Points on a hilly landscape, in no order, each with its height.
A climber steps from a point to whichever of its 6 nearest points has the largest rise for the distance, and stops where none of them is higher. Distance is the straight distance between rows; heights are no part of it.
k_860: [-12   1  -2 -10  14  17   1  16   5   0  -8   0  13  11  -2   1   1  13
  -3 -20 -12   0   3  -9  18 -20   3   1   9   4  24  -6 -11   5   8  12
 -14]  h=388
k_288: [-10  -1   7  -9 -29  -4  -7 -17  -5  20  18 -24 -14  -1 -12   1   1   0
 -17   9  -2 -18  11 -10 -17  27  -2  -1  -7 -15  16   5   6 -16 -25   3
  23]  h=461
k_95: [  1   5  14   2 -27 -14 -14 -30   3  -7  -3 -18   2 -17  -8  15  25 -22
   5  12   3  -1  10   1 -24  20  -1  14   5 -20  -6  12  26 -31  -5 -23
  19]  h=559
k_79: [-17  10   3  -1  10   0  -3  10   5 -11   0  27   4  -5   0  -1   8   7
   9 -13  -2   5  -4  13   3 -13  -6   4   7 -10  -4 -11   2  -1  15  -9
 -24]  h=465
k_795: [ -8  -9  -7   0  12 -14   4   5  -6  11  29  19  -5  19  -1 -40 -10  21
 -30   7  -2   4  -5  -1   0 -11  -4  -8   7  18 -23   1 -12  19  11  -8
 -19]  h=274
k_141: [-15  -8   0   3 -14   3 -21 -25  -3   0  25 -43   0 -15  -9   8   2   2
   1  16  -1 -18   5   0  -6  13  -1   0  -7 -25  21 -10  11 -14 -15  -1
  16]  h=479
k_439: [ 26  11   3   6 -23 -11  16   5  15 -14 -12  49 -17  13   8 -15  -9 -28
 -12   2  13  26 -10 -12   0   5   3  -4  24  19 -15  -4   8  24  -1  -4
  -7]  h=565
k_844: [  3  -7 -27   2   3   2   9  25  11   9   9 -11 -12   7   8  -6 -20  -6
 -23  17  11  -3 -14   5   9  25  -7 -20 -31   9  11  -9 -15   6 -26  23
  30]  h=578
k_818: [  9   3  21   0   2  -6   7 -20   1   4 -10  22  -1  15  -9 -19  -2   1
 -14  -2   1   4  17  -8 -10 -23   7  14  38  10 -30  23   1  -6  16 -14
 -26]  h=321
k_858: [ 16  -6 -11   7 -11   1  11  19  -1  19   6  16 -17  11 -12 -17 -18  -1
 -24  14   2  10 -17  -5  -4  24   0 -11  -7  23   0  -2  -2  15 -31  21
  24]  h=572
k_206: [  9  -4   4  -8  -2  -1   0   2 -12  26  10  -6  -3  23  -6 -20 -17  11
 -25   2  -9   3  18 -21  -5   5  10  10  19  17 -10  17   3   0 -12  -4
   0]  h=653
k_839: [-10  -2   0  -6  20  20  -7 -14  -4  14  -3 -10  11   8   0  -8   4  21
  -5  -9 -23  -9  18   0   6 -23   8   7  19  -7   2   8   6   0  17 -17
 -26]  h=675
k_648: [ 33  22  21  -3  -9   4   6   8  -4  -4 -40  41   2  24  -9  -9  -8  -6
   4 -18 -12   7  20 -20  -5 -40  27  18  32   8 -27  15  -2  13  16  -8
 -37]  h=370
k_991: [ 10  -5  -4 -27 -12   6   5  10  -4  17  -4   0  -6  19 -13  -3 -33   9
 -33   1  -6   2   4 -35  -5  18  -4 -11   2  17  18   4 -18   0 -39  25
  25]  h=378
k_781: [ -1   1 -21   4  16   0  16  31  -3   4   5  31  -2  22   1 -33 -17  18
 -18  -8   0   7 -14  11  30   1  -5 -15 -10  24  -7   2 -17  29   0  19
  -2]  h=659
k_247: [-14  -7  20 -12  -7   7 -10  -6  -3   8   2 -29  -1  -5   3  14  -4   1
  -5   8 -10 -15  17 -17  -8   8   7  12   9  -8  11   2  19 -18 -14  -5
  13]  h=373
k_446: [-20  -6  -2  15  18  -4 -10  -9   1  -6  13  14  11  -8   6 -15   8  22
   8   0  -2   0   0  18   8 -13 -14   5   1 -11 -12 -16   0   0  34 -11
 -22]  h=466
k_255: [ -6  -5  -5  30  23 -17   7   0   7 -23  -5  28   4 -21  13  12  32  -7
  32  -5  18  23 -31  46   5  -7 -14 -12 -31  -6  -8 -11  -5  10  30  -6
  -3]  h=481
k_766: [ -3   8   6   4 -21   5  -8  -5   6 -20   6  -9  -9  -9   5  35   5 -15
  10   4   5   4   0   4  -7  18  -5   2   4 -13   7  -9  22  -9 -19 -11
  17]  h=536
k_344: [  3  -6  -1  -4 -19 -14   3  -7  -3  25  11  -6 -14  26 -13 -19 -21  11
 -34  21 -10  -7   4 -27 -14  31  -5  -4  -5   7  13   9 -15  -5 -42  12
  20]  h=476
k_814: [ -6 -10 -24  24  27   1  10  12 -11 -13  21  -1   4 -23  11   2  21   3
  14  12  11   4 -14  31  26  -1 -10 -15 -40  -4   4 -22   3  13  13   5
  15]  h=498
k_717: [-13  -3   7 -15 -22   3  -5 -13  -1  -3  15 -38 -10 -24   3  36   7  -7
  19   6   0 -15   7  -1  -2   8  -2   0  -6 -29  28  -3  14 -14  -8  -4
  22]  h=517
k_883: [ -8  -7  -7  15 -13 -12  -5 -11  -2  -3  31 -33  -6 -23  11  14  14 -17
  15  14  -1 -17   4   5 -12  33  -9  -6 -27 -31   5 -16   0 -12 -20  -1
  31]  h=513
k_797: [  9  18  11   5  -4 -11   9  -2   0 -13  -6  52  -5  24  -8 -23  -8 -11
  -2  -6   6   4  -3 -18 -10 -28   8   6  18  15 -26   8  -6  18  12  -6
 -40]  h=251
k_695: [ -2 -13  -5 -26  10   7   4   7  -6  25 -12  -1   8  26  -6 -20 -26  23
 -32 -15 -16  -5  15 -34  13 -12   3   1   4  14  12  10 -24  -5  -1   5
  -3]  h=372
k_491: [  0  -5 -14  -9 -18  -6  -7   7  -1  18   8 -23 -16   6 -10  -6 -19   4
 -27  24   1  -8   6 -17  -8  35   5 -13 -21   4  19  -6 -13  -2 -39  20
  39]  h=497
k_812: [-15 -10 -24  12  -8 -10 -15  -7  -5   1  39 -25  -3  -7   1  -5   1   9
 -12  23   4 -11  -8  13 -12  30 -14 -18 -25   2   4  -6   3   6 -15  10
  22]  h=586
k_98: [-11  -1 -15  11  33   3  16  16   7  -8  -2  22  15 -10   8   3  23  17
  25 -14  -2   2 -21  39  18 -12  -7  -9 -33 -20   4 -18 -15  10  21   3
  -6]  h=381
k_881: [-17  -4 -13   7  15  -4   6  14   9   8   6  29  13  10  -2 -36   0  32
 -16 -14 -17  -3  -9   5   8 -24   1   1  -5  -3 -12  -3 -10  10  19  -1
 -27]  h=240
k_179: [-16   4 -11 -19  25  26 -12   6  -1  -6  -6 -16   3  -3   0  20   8  22
  16 -18 -24  -3   5   2  21 -31   1   7 -12 -23  38 -18 -12 -10  16   8
 -12]  h=500
k_519: [  6 -26 -30  23  15 -21   2   2 -10  12  53 -29  -6 -23   6 -22  10 -12
 -12  30   2 -23 -24  26  -2  34  -5 -26 -56  -8 -29 -10  -6  19  -2   7
  35]  h=561
k_189: [  0 -16 -16  26  18 -35  -9  -9   6 -12  14   0   0 -29  15  -3  25 -26
  20  19  29  15 -24  35  -3  14 -18 -16 -25   3 -27 -10  12   3  13 -10
   3]  h=512
k_430: [ -1  12  18   3  -4  11   3  -3   4 -47 -13   5   2 -13  14  50  24  -6
  47  -6   5  10  -6  16  16 -10  -1  15  15 -12  18  -7   5 -22  15 -10
 -11]  h=390
k_637: [ 22  -1 -15  14  18  -7  14  25   3   6  16   7 -15 -12   8 -10   0  -8
 -17  19   9   8 -23  29  17  28  -6 -23 -30  18 -13 -17  -7  12 -17  19
  21]  h=605
k_377: [  8  19  11 -19   4  21   1  10 -14  20 -18 -17   2  21  -7  -6 -16  14
 -17 -25 -19   2  19 -35   2 -31  22  10  20  17   3  21  -9   2  -4   5
 -20]  h=478
k_802: [  1  10  21   2  -4   1 -10 -25   0   8  -8   2   4   2  -3   1  -1  -6
   2   0   6   0   4 -11 -11  -9  -1  13  25   0 -11  11  11 -14   5 -15
  -9]  h=427
k_835: [  1   8  25 -15  -2   3   2 -19  -7  25 -13 -30   8   4  -1  -3  -1   8
 -10 -10 -22 -10  25 -21 -16 -15  17   8  34   3  -9  32   7 -15   1  -2
 -11]  h=569
k_762: [  7   8   1  -6 -30   5  -4   5   4 -14   2 -25 -15 -12  -7  31  -1 -11
  10  16  -2 -13   3 -12   2  28   0  -7  -7 -15  33 -17   7 -11 -28  15
  31]  h=499
k_393: [-33  -7  10   8  15   5  -8 -18   3 -12   6  -2  14 -19   7  10  21  12
  29  -2  -4   1   8  20  -9 -24  -7  21   6 -19   1  -8   8 -13  31 -22
 -32]  h=326
k_510: [  4  18   6   8  10  -2   5  11  10 -16 -26  57   2   8   0   3   5  -6
  14 -10  -5   5 -17   9   5 -28  -1   8  10  -1 -11  -7  -5  11  23   0
 -33]  h=355
k_469: [ -7   4   4 -11   2  30  -3   8   2  -9 -10 -20   4  -4   0  34  -4   0
  18  -5  -3  -1  12  -3   7  -5   1   9  15  -5  31 -10   8 -13  -6   5
  10]  h=407
k_882: [ 13   3   3   7 -36 -10   4 -20   8  -2  -1  -3 -10  -6 -14   7   4 -22
  -7  12  10   4   3  -9 -18  29  -3   6   8  -5  -2   5  21   1 -21 -17
  13]  h=558
k_941: [  1   1  -9  28   4 -18  -6 -13   1 -23  16   4   3 -28  12  15  19 -24
  25  15  18  11 -33  30   7  23 -11 -10 -27  -2 -19 -20  12  -1   2  -5
  14]  h=540
k_535: [ -6 -18  -4 -13 -21 -11  -3  -9  -6  11   6 -37 -22  -5  -2   8  -8   6
 -14  18   2 -26  12 -29 -15  36   3  -2 -21  -7  32  -1 -19 -21 -39  21
  37]  h=436
k_51: [  6   5  -9  14   2 -15  11   2   6 -37  -3  10 -10 -32  20  30  16 -32
  28  10  30  19 -24  27  15  24  -6  -3 -19  -6  -3 -13  -2   5  -1 -10
  20]  h=563
k_146: [ 44  11  32  -4 -42  10   7  -2  -4   8 -38   4  -3  13  -7  12 -11 -18
  -2 -10   0  10  15 -24 -23  -5  30  18  37   3  -7  31  21   3  -9   4
   3]  h=443
k_809: [ 12  -8  -5 -44  24  17  -3  14  -7  28 -32 -25   7  21   3  -1 -33  24
 -26 -33 -17  -6  17 -51   4 -20  13   3   8  25  26  10 -27  -7  -2  12
   2]  h=252
k_171: [ 35  18  26   0 -36   9   1 -16   1 -13 -18  13 -16  -3  -3  31   7 -32
   8   0   5  11   7 -16  -3  16  14   4  27  -4   7  18  21  -1 -20  -2
  20]  h=448
k_970: [ -4  -7   4 -25   5   4 -10   4  -8  31   5 -22   9  18  -3 -24 -30  22
 -30  -5 -15 -11  12 -34  -2 -24   6   2   6  18   4  19  -8 -11  -7   4
   1]  h=201
k_555: [-17  -1 -31  -6  23  16   9  31   8  -2   6  -5  13  -9   5  12  -2  28
  18 -10 -10  -3  -4  17  21  -7  -7  -9 -43 -19  31 -29 -27  15  19  29
   1]  h=290
k_719: [ -5   7   6  -2  -1  13  12  21   5 -10  -1  11   1  -7   8  18   2   7
   8 -10   2   7  -6  17  18  -5  -5  -6   4  -2  17 -15  -3  11   8  -3
   1]  h=424
k_746: [  9  11 -10 -10   5  19  13  34  -8   9  -3  18   3  25 -17 -19 -28  18
 -25  -9  -6  14  -6 -11  23 -12   2  -1 -11  21  -1 -10 -20  10 -14  22
  -3]  h=633
k_381: [-12 -14  -4  -8  -1  11 -12   3   0  16  15 -23   2   6  -2  -8 -16  15
 -21   5  -7 -11  14 -17   2  -5  -5  -1  -1   7  21   1  -5  -7  -7   9
   8]  h=232
k_799: [  6   5  14 -11  -6  17 -15   1   5   6  -7 -22   3   8  -7  16 -11  -3
  -5 -18  -3  -5  18 -12   2  -3   6   6  18   1  13   3   6  -9 -11   9
  -2]  h=391
k_889: [  2  -7  27 -14 -10 -10  -1 -18 -10  34   7 -39  -9  16 -12 -23 -18  18
 -36  -7 -17 -13  15 -32 -14  -8  18   0  -2  15  10  40  -8 -11 -17   3
  12]  h=36
k_306: [ 17  -8 -16  16  -3 -25  10   0  -3 -14   0  21  -5 -16  10  -5  11 -28
  10  20  32  16 -27  25 -13  25 -12 -17 -14  15 -28  -4  12  17  -8 -12
  15]  h=542
k_759: [-21  -8  18 -13  13  20 -14 -15   0  13 -12 -37  12  -7   3  13   9  18
   8  -9 -15 -17  26 -14   0 -21  20  23  16 -12  19  12   5 -20  12   1
  -1]  h=437
k_621: [ -4  -4   3  13   6 -18  -3  -3  -2 -11   8  33  10  -1  15 -21   8   0
   6   2  13   9 -16  21   3 -11 -13 -10   1  -4 -30  -1  -7   8  30  -4
 -26]  h=541
k_419: [-23 -11  -9 -32  21  15 -15   8  -1  11 -12 -29  11   4   1  10 -14  29
   7 -26 -22 -10  18 -20   1 -21  10  13 -18  -7  44  -3 -18 -18  15   7
  -4]  h=628
k_691: [-16 -13 -16 -13  10  20   1  22  -1  -9  -1 -17  12  -4   6  14  -4  10
   6  -5  -5  -9   9  -6  20   3 -18   0 -13  -1  33 -22 -12  -8  -2  14
  -1]  h=332
k_738: [-23 -14 -14  24  15 -12  -1   0  -6  -3  22  -9  19 -25  13  -7  22   3
  13   7  11   5  -8  26  10   4 -13  -8 -19 -10 -11 -18   2  -4  14  -4
  -2]  h=521
k_447: [  4   0  19 -13  -6   7  -5  -8  -1  20   4 -20  -4   6 -15   3 -15   8
 -21   3  -8  -8  14 -17 -15   2  13   0  19   9   6  16   5  -9 -15  -5
  -4]  h=285
k_224: [ -3   8  -8   7   0   1  10  18   7   8  -7  37   2  19 -14 -28   0   7
 -15 -14  -8   3  -1   2  11 -25  -1  -2  11  17 -13  -8 -18  20   9   0
 -18]  h=314
k_925: [ 28   4 -16  18 -21 -23  11  -6  11  -4   6  26 -15  10  16 -15   1 -23
 -15  18  25  17 -20  10 -10  24  -4 -19  -5  21 -24   2   4  16 -17  -5
  14]  h=492
k_597: [ 12   9  -6  14   4 -26   7  13  16 -14   2  51  -8   8   6 -29   7 -10
  -5   4  16  27 -13   5   7   7  -9 -13   7  25 -18  -3   2  25   3   2
 -10]  h=455
k_109: [ 17  18  27 -13   1  20   3  -7  -7  -7 -37  -1   7   3   3  28   0  -6
  19 -23  -5   2  16 -21  -7 -17  22  17  40  -8   0  23  12 -13  12   4
 -19]  h=395
k_509: [  6 -29 -20  23  10 -16   3   2  -8  28  44 -14  -2   7   8 -37  -5   6
 -23  24  -6  -5 -20  27  -8  31 -12 -27 -35   1 -14   0  -6  10 -13   7
  20]  h=590
k_712: [ 19  12   6  12 -11  -5  20  14   9 -22 -16  50 -12   8   2   6   3 -31
   9  -2  14  25 -15   7   9   2  -3  -2  10  12  -3  -9   2  14  11  -3
  -2]  h=544
k_268: [  2   7  13  -2 -12  -2  -8 -13   7 -19 -19  27   4  -9   5  12   0 -22
  20  -8  17  13   0   0  -5  -3   3   8  22  -6 -11  -1  12  -6  14 -23
 -18]  h=401
k_495: [ 17  -7 -20  10  10  -7  18  22   2  17  24  18 -11  23  -4 -31 -11  -7
 -29  22  11   1 -18  15   6  28 -12 -24 -19  29 -19  -5  -2  19 -27  11
  25]  h=642
k_311: [-15   2   4  10  -3  -1  -3  -8   2   0   9   9   8  -8   5  -3   7   0
   5  16   9  13  -8   7   2   2  -7 -11  -3   2 -13  -4   4   7  13  -6
  -6]  h=688
k_258: [ -9  -4 -13  -8   7   3  10  27   3   1  10   1   1  11  -4 -10 -15  16
 -12   3  -1   2  -4   4  29   5 -15 -10 -13  23  14 -11 -12  14 -12  16
  11]  h=526
k_628: [  2  -7   5 -25   5  15 -10   9  -3  17 -20 -21  11   9   5  11 -14  13
 -18 -12  -9  -9  18 -29   4  -2  18  11   1   5  27   6  -8  -5 -14   7
  15]  h=182
k_92: [ 11   2  -2 -15  10  16   5  27  -8  18 -21  16  -5  31  -5 -16 -22   6
 -26 -21 -18   2  18 -15  19 -24  10   5  15  19   1   8 -12   8  -1  11
 -19]  h=520
k_749: [-18 -12 -36   3  10   9  -4  19   1  -8  13 -28   5 -17  11  18  -4   9
  21  11   2 -10  -1  13  28  15  -4 -11 -34 -15  29 -27 -16  15  -6  18
  16]  h=319
k_346: [ -8   7  22  -1   9  19  -6 -32  -9  -8 -29 -17   8 -18   3  29  25  -2
  28 -11  -6   1  25   0 -14 -26  22  37  40 -24 -10  19  19 -25  32  -8
 -28]  h=396
k_340: [ -5   8  14   0  13  21  -9  -1   2 -17 -30  17   8   3   5  26  22  -2
  31 -19  -9   1   5   8   9 -29   3  25  23 -16  12  -4   6 -16   8  -7
 -22]  h=404
k_837: [  4  -5  11 -23  19   4 -15 -11  -9  37 -19 -52  20  18   9 -15 -24  26
 -13 -17 -30 -22  22 -36 -10 -35  24   7  22  16  -6  47 -16 -17  -1   4
 -22]  h=604
k_33: [ -7   6  -8  15  14  -4  12  12   0 -10  10  16   1 -12   7 -13  11   1
   2  11  11   4 -17  27  15   5 -14  -7 -12   2  -6 -13   1  12  12   3
  -5]  h=562
k_289: [ -7   5   7   8   0   5  -6 -17   6 -27   0  -5  13 -22   9  26  11  -6
  31  -5  10   3   6  15   9  -6 -13   8   6 -11  -7  -2  12 -10  13 -17
 -11]  h=383
k_693: [ 14 -12 -34  19  26 -10  16  21   2  -8  23  -6  -1 -30  20  11  15 -25
   4  16  21   1 -23  40  24  26  -2 -27 -49  -2 -13 -21  -1  19 -10  13
  36]  h=560
k_878: [ 22  11  28 -12 -20  -1   9 -17 -15  21 -10  -1  -8  16 -12  -5 -18  -6
 -23  -7 -22   2  14 -34 -26   8  26  17  27   7  -6  32  13  -3 -23   1
   7]  h=316
k_484: [ -8 -15 -26  19  19  -6   3   9  -3   1  36  -7   6 -15  16 -11  -6   0
  -1   7   9  -5 -12  23   1  16 -15  -6 -34  -1 -13 -21   8  18   6   5
  16]  h=539
k_608: [ 37  14  28  -5 -18   8   3 -10 -13   1 -34   2   4  11   1  -1  -8 -17
  -4 -17 -15  -2  25 -34 -20 -29  28  22  44   5 -39  33   9 -13  22   6
 -37]  h=403
k_460: [  3   5  14   0 -32 -13  -2 -23  14 -20  -8  -8 -19 -27  -4  36  20 -22
  35  18  22   0  -2   3  -6  18  -6  12   5 -24  -2   5  25 -24 -11 -17
  26]  h=557
k_318: [ -5   0  25 -10   2  18 -10 -17  -7 -20 -25  -6   2 -18  -2  29  14  -9
  32 -13  -6  11  10  -2  -1  -9   9  17  21 -22  -4  10  17 -19  14 -17
 -14]  h=393
k_386: [-21 -13 -25  10  21   2   2  18 -10  -7  15  -2   4 -10   7  -9   9  24
  12  -6  -6  -5  -9  22  11  -5  -8 -15 -32  -8  15 -21 -10   6  18   5
   2]  h=423
k_707: [ 23   1  23   1 -34 -10   6 -17  -3  25   2  -5 -26  14 -19 -24 -21  -2
 -23  11  -1   7   4 -22 -25  22  13  16  21   9  -6  22  10  -8 -34  -4
  24]  h=359
k_673: [ -7  -3   0   9 -18 -29  -2 -11   4  -5  10  -8  -8 -22  -5   6  21 -16
  15  25  20   1 -15  16 -19  26 -13  -3 -19 -22 -13  -6  25 -10  -8 -14
  13]  h=599
k_908: [ 17  15  23  -8 -18   4  -1  -9  -1  -5 -13   0  -7  13 -11   8  -7 -12
  -1  -5   9   4   7 -12  -7   9  16   7  27   3   2  18  13  -1 -14  -6
   0]  h=477
k_192: [ 12  15  -8   7 -16   1  12   3  11  -6   9   6 -17   3  -4   3 -10 -21
 -11  15   9   9  -3   6  -4  36 -11  -9   4   6   6  -8   4   9 -31   4
  27]  h=591
k_888: [  2   8 -17  13  17  12   8  32   3  -5  -8  38   8  -1   9  -3  12  -5
  13 -14  -3   5 -27  28  21 -11  -6 -12 -17  -2  10 -14 -14  19  14  13
  -3]  h=475
k_675: [ 12   9 -11   9 -25 -11   5  -9   3  16  14  -2 -21   7 -12 -18  -1 -10
 -27  13   1  -1  -3 -14 -20  23  -2  -5   5  13   0   3   9   7 -26   1
  19]  h=538
k_561: [  0   2  12  11 -14 -30 -14 -31   5 -17   0  14  -7  -8   1 -10  10 -15
  12  16  29  15  -9   9 -21  16 -14 -10   6   2 -27   1  15  -1  19 -20
 -15]  h=511
k_924: [-18   5   4   5  16  11 -13  -4  -3 -13  -5  12  12  10  -8  13  11  22
  23 -20 -12 -10  14  -3   2 -31  -2  15   7 -18  -2  -3  -1 -13  31 -12
 -37]  h=428
k_338: [-17  -9 -17 -10  14   6  -6  12  -1  16  15   7  12  14   6 -23 -16  21
 -11  -5 -13  -6   5  -6  21 -12 -12  -9 -11   6  11  -9 -10   9  -1   5
  -1]  h=374
k_636: [-11   1   5   3  12 -16 -10 -21   2 -11 -17  32   6  -6  -7  -6  15   6
  27   2  13   4   6   8  -7 -25 -10   9  22  -3 -23   4   0  -6  53 -20
 -43]  h=327
k_643: [ -7  -1  22 -10   5  14  -6 -27  -2  -2  -5 -23  12  -9  -1  12   8  -9
  11   3   0  -6  30  -4  -9 -11   2  22  26 -14  -4   8  10 -14  18 -15
 -14]  h=398
k_542: [-14  -7   9   2   5   4  -7  -2  -1   8  13 -12   6   5   3  -4  -7   0
  -5  -1  -5  -5  14  -8   7  -2  -6   7   4   1  10  -3  15 -10  14  -9
  -7]  h=386
k_195: [ 19   3  -6  21  -6  -1  12  13  16 -15   1  16  -3 -13   0   7  10 -26
  -2  12  21  14 -20  25  12  19 -13 -15 -14   1 -14 -12   6  18  -7   2
  13]  h=581
k_518: [ -4  -5   8 -20  10   8  -5   3  -6  19 -16 -20  11  20  -2   2 -17  17
  -8 -28 -21  -7  16 -23   0 -19  17  12  11  12  10  15  -6 -13   5  -1
 -13]  h=361
k_285: [-11  -2   1  15  21 -16  -5  -6   6 -14 -13  35  13  -6   1  -5  28   4
  35  -9  13  12 -20  26   2 -17 -11   3 -13  -4  -9 -12 -13  10  37  -6
 -26]  h=438
k_744: [ -1  10  32  -4  14  25   3 -13  -3  -4 -26 -23   5  -4   2  23  12   8
  19 -23 -17   0  31 -16   2 -26  19  26  39 -10  -1  17   8 -14  13  -2
 -17]  h=406
k_197: [ 14   3  -7  19 -14 -20   0  -3   8 -16  13  14 -16  -6  11  14  12 -29
   5  18  24   7 -27  28  -2  25 -11  -6  -8   2 -17 -11   2   3 -14 -10
  17]  h=564
k_391: [-22  -9  -7 -30  22  20 -19 -13  -2  21  -9 -53  24   1   8  -1 -12  28
  -3 -18 -24 -16  29 -20  -6 -34  17   4  -3  -1  24  20 -15 -23  21  -6
 -19]  h=510
k_938: [ 20   6  12  -2 -33 -22  -4 -33  -3   3  -9  17 -17   6 -14  -8   1 -30
 -13  12  15  11  -2  -7 -31  19  10   7  22   7 -34  11  11   9 -10 -13
   0]  h=523
k_111: [ 10 -14 -26  26  18 -22   6   7  -8 -17  27 -13  -7 -34  16  16  29 -28
  21  18  22 -15 -24  49  12  24   0 -25 -47  -3 -25 -24   9  13 -12   5
  31]  h=514
k_989: [-14   2 -20   2   8  12   2  19  12 -18   8  -3   8 -11   9  17  10  11
  28 -10  -1   5 -11  25  26 -11 -15   0 -21 -11  20 -22   3   1   2   2
   0]  h=389
k_267: [ 29  16  -3   7 -32  -6  20   4  14  -8 -11  23 -25   7 -10  -3 -10 -25
 -14  14  14  14 -20   3 -13  30  -6  -8   8  11  -1   3  11   6 -21   3
  39]  h=645
k_635: [-18 -11  -3 -13   0   9  -9 -11   2  14  21 -38  10  -5   4   2  -7  17
  -4   2  -9 -16  18  -7  -1  -2   3  11  -3  -9  23   6   5  -8  -3  -5
   1]  h=364
k_45: [ -1  -1  -3  18 -19 -23 -11 -25   5  -9  19  -4  -5 -15  -4 -12  14 -22
   1  17  10  -4 -15  11 -25  31 -21  -8  -2  -3 -21   3   9  -4  -4 -10
  11]  h=556
k_408: [-28 -12  -7  17  32  -3  -7  -5  -7 -17   5  17  23 -14   1   0  24  14
  25  -6  -3   2 -17  32  10 -18 -13   4 -26 -29   3 -10 -14   5  38  -2
 -24]  h=351
k_512: [-17  -9 -12 -26 -12  17 -11   6  -8  -7   1 -40   4 -15   1  37 -11   0
  19  -2   9 -20   7 -12   5   4  -3   1 -14  -8  41 -20 -14 -10  -7  21
  19]  h=467
k_128: [-26 -15 -27   9  25   6  -2  19   0  12  38 -10  13  -2   9 -21   3  24
   3   1  -5  -9  -9  16  15  -5 -14 -21 -30  -4   3 -14  -5  13  17  11
   1]  h=490
k_731: [  0  12  11 -17   4  14   6   8  -4   5 -11   9   1  14  -9  -8  -4   2
 -13  -8 -10  -1  17 -20  -4 -26  10   4  17  10  -7  15   1   6  -3  -3
 -27]  h=568
k_327: [ 15   1  10   5 -35 -30  -7 -39   0   2   4   0 -13   6 -20  -8  10 -18
  -8  18   7  -1  -9  -3 -38  21   1  -1   0 -10 -19   8  16 -10  -7 -25
   7]  h=535
k_768: [ 15   6 -19   7 -22  -3  12   8   7 -18   4  -9 -18 -24   3  21   2 -28
   8  13  14   0 -23  18   4  40  -6 -15 -18  -4   5 -10   9   3 -23  -1
  23]  h=537
k_854: [  1 -20   4 -20 -18 -13  -7  -1  -9  26  -1 -33  -3  11  -7  -5 -18  20
 -30  14  -9 -19  20 -31 -13  13  -1   4  -4   7  28  12 -19  -5 -27  12
  26]  h=237
k_796: [ 19   9  25 -15  11  11   7  -1 -14  26 -24 -30   9  21  -5 -13  -9   5
 -11 -17 -28 -11  23 -29 -16 -29  32  17  44  11 -13  47  -4  -6   2   4
 -26]  h=449
k_488: [-30 -20 -21   2  12  13  -6  -5 -15  -6  30 -28  17 -17   7  10   1  11
  15   7 -13 -14   3   8  10  -3   3  -6 -18 -10  18 -13   4  -4   6   2
   2]  h=392
k_390: [ 10  20  20  -1   0  11   2   6   3 -17 -31  21   5   9  -7   9   0  -3
   8 -19  -7   6   8 -12  -3 -27  16  16  37   4 -16  12  -6  -2  23 -14
 -32]  h=385
k_885: [-13   5  10  -5  12   3  -3 -16   2   2 -11  -5  11   0   4  -4  -2  -1
   7  -7 -12   1  12  -7 -11 -30  12  24  35   4 -24  18   4 -13  31 -21
 -35]  h=420
k_48: [ -9  18  -1   8  18  -3  10  14   8 -19 -21  44   6  -4  -4  13  24   5
  30 -17  -1   9 -24  26   5 -26 -10   0   0 -23   5 -22 -15   8  27  -2
 -22]  h=394
k_422: [ -4  -8 -15  10  -5 -21  -1  -3  -3  18  26  -6  -4   7   1 -32 -15   6
 -29  15   0  -2 -10   1  -6  25 -12 -14 -13  11 -13   2   5   8 -23   6
  11]  h=582
k_536: [  2  14   8  -6  -5  10   4  11   8 -25 -23  30   3   5  -1  17  14  -7
  17 -18   0   9  -8  14   8 -24  -6   0  15  -2   9 -11 -11   6  11  -9
 -17]  h=411
k_679: [-21   7 -17   9  27   9   2  24   9  -2  -2  16  12   2  -6 -12  10  24
  12 -18  -3  -5  -9  19  17 -20 -10  -8 -21  -7  11  -7 -10  16  25   9
 -21]  h=369
k_429: [-11   1   1  -3   5  13  -2   3  -7  17   4   3   3  18  -6 -23  -4  15
 -16  -9 -10  -3  12 -12   0 -23  -1   3   6  12 -13   9   2   4   2  -6
 -10]  h=300
k_567: [  5  -1   5   4   7 -20  -3  -4   4  -9  -8  43   2  16  -5 -27  -2   9
  -4  -4   7   3  -6  15  -9 -29   0  -6  11   6 -37   7 -12   6  33  -5
 -35]  h=617
k_164: [  0  -5  -8   4 -16  -8   3   2   6   3  18  -6  -8  -1  -9 -14  -1   0
 -20   8   6 -12  -7  -7  -1  23 -10 -15 -10   3  -6  -5  13   6 -28  -4
  29]  h=547
k_359: [ 13   1  16 -29  -4  18  -9   8  -4   1 -16 -25  -8   7   7  27 -18   7
 -10  -2  -6  -6  11 -26  -1  17   9   4  -1  -3  34  -1  -9  -8 -25   6
  18]  h=320
k_629: [  7  -4   5  25  13 -11   3   4   9 -27  -8  48   0 -17  15   0  11 -14
  25  -2  26  17 -26  22  11   1  -9  -6 -13   6 -19  -8  -3  17  18  -1
 -14]  h=519
k_147: [ 14  15   6  -2 -11   3  10  11   3   1 -11  29  -7  18  -3  -6 -17  -7
 -11 -11   1  16   3 -11   0  -8   2  -2  19  16  -9   3   6   3  -3   4
  -7]  h=524
k_664: [ 15   0  11 -20 -33  -4  -1  -6  -9  17  -8 -12 -17  18 -31 -10 -17   1
 -34  15  -4  -9   7 -31 -17  28   6   3  -8   7  20   5 -19  -8 -52  23
  40]  h=425

Call two points neighbours if one is among the 6 nearest of the other. Go from one point of each pair to the other, from neighbour to neighbour, staying as high as possible. Name the lowest point that can't be avoided.
k_567 / k_267: k_621
k_311 / k_731: k_147
k_673 / k_781: k_258
k_837 / k_419: k_391
k_267 / k_673: k_197
k_311 / k_267: k_33
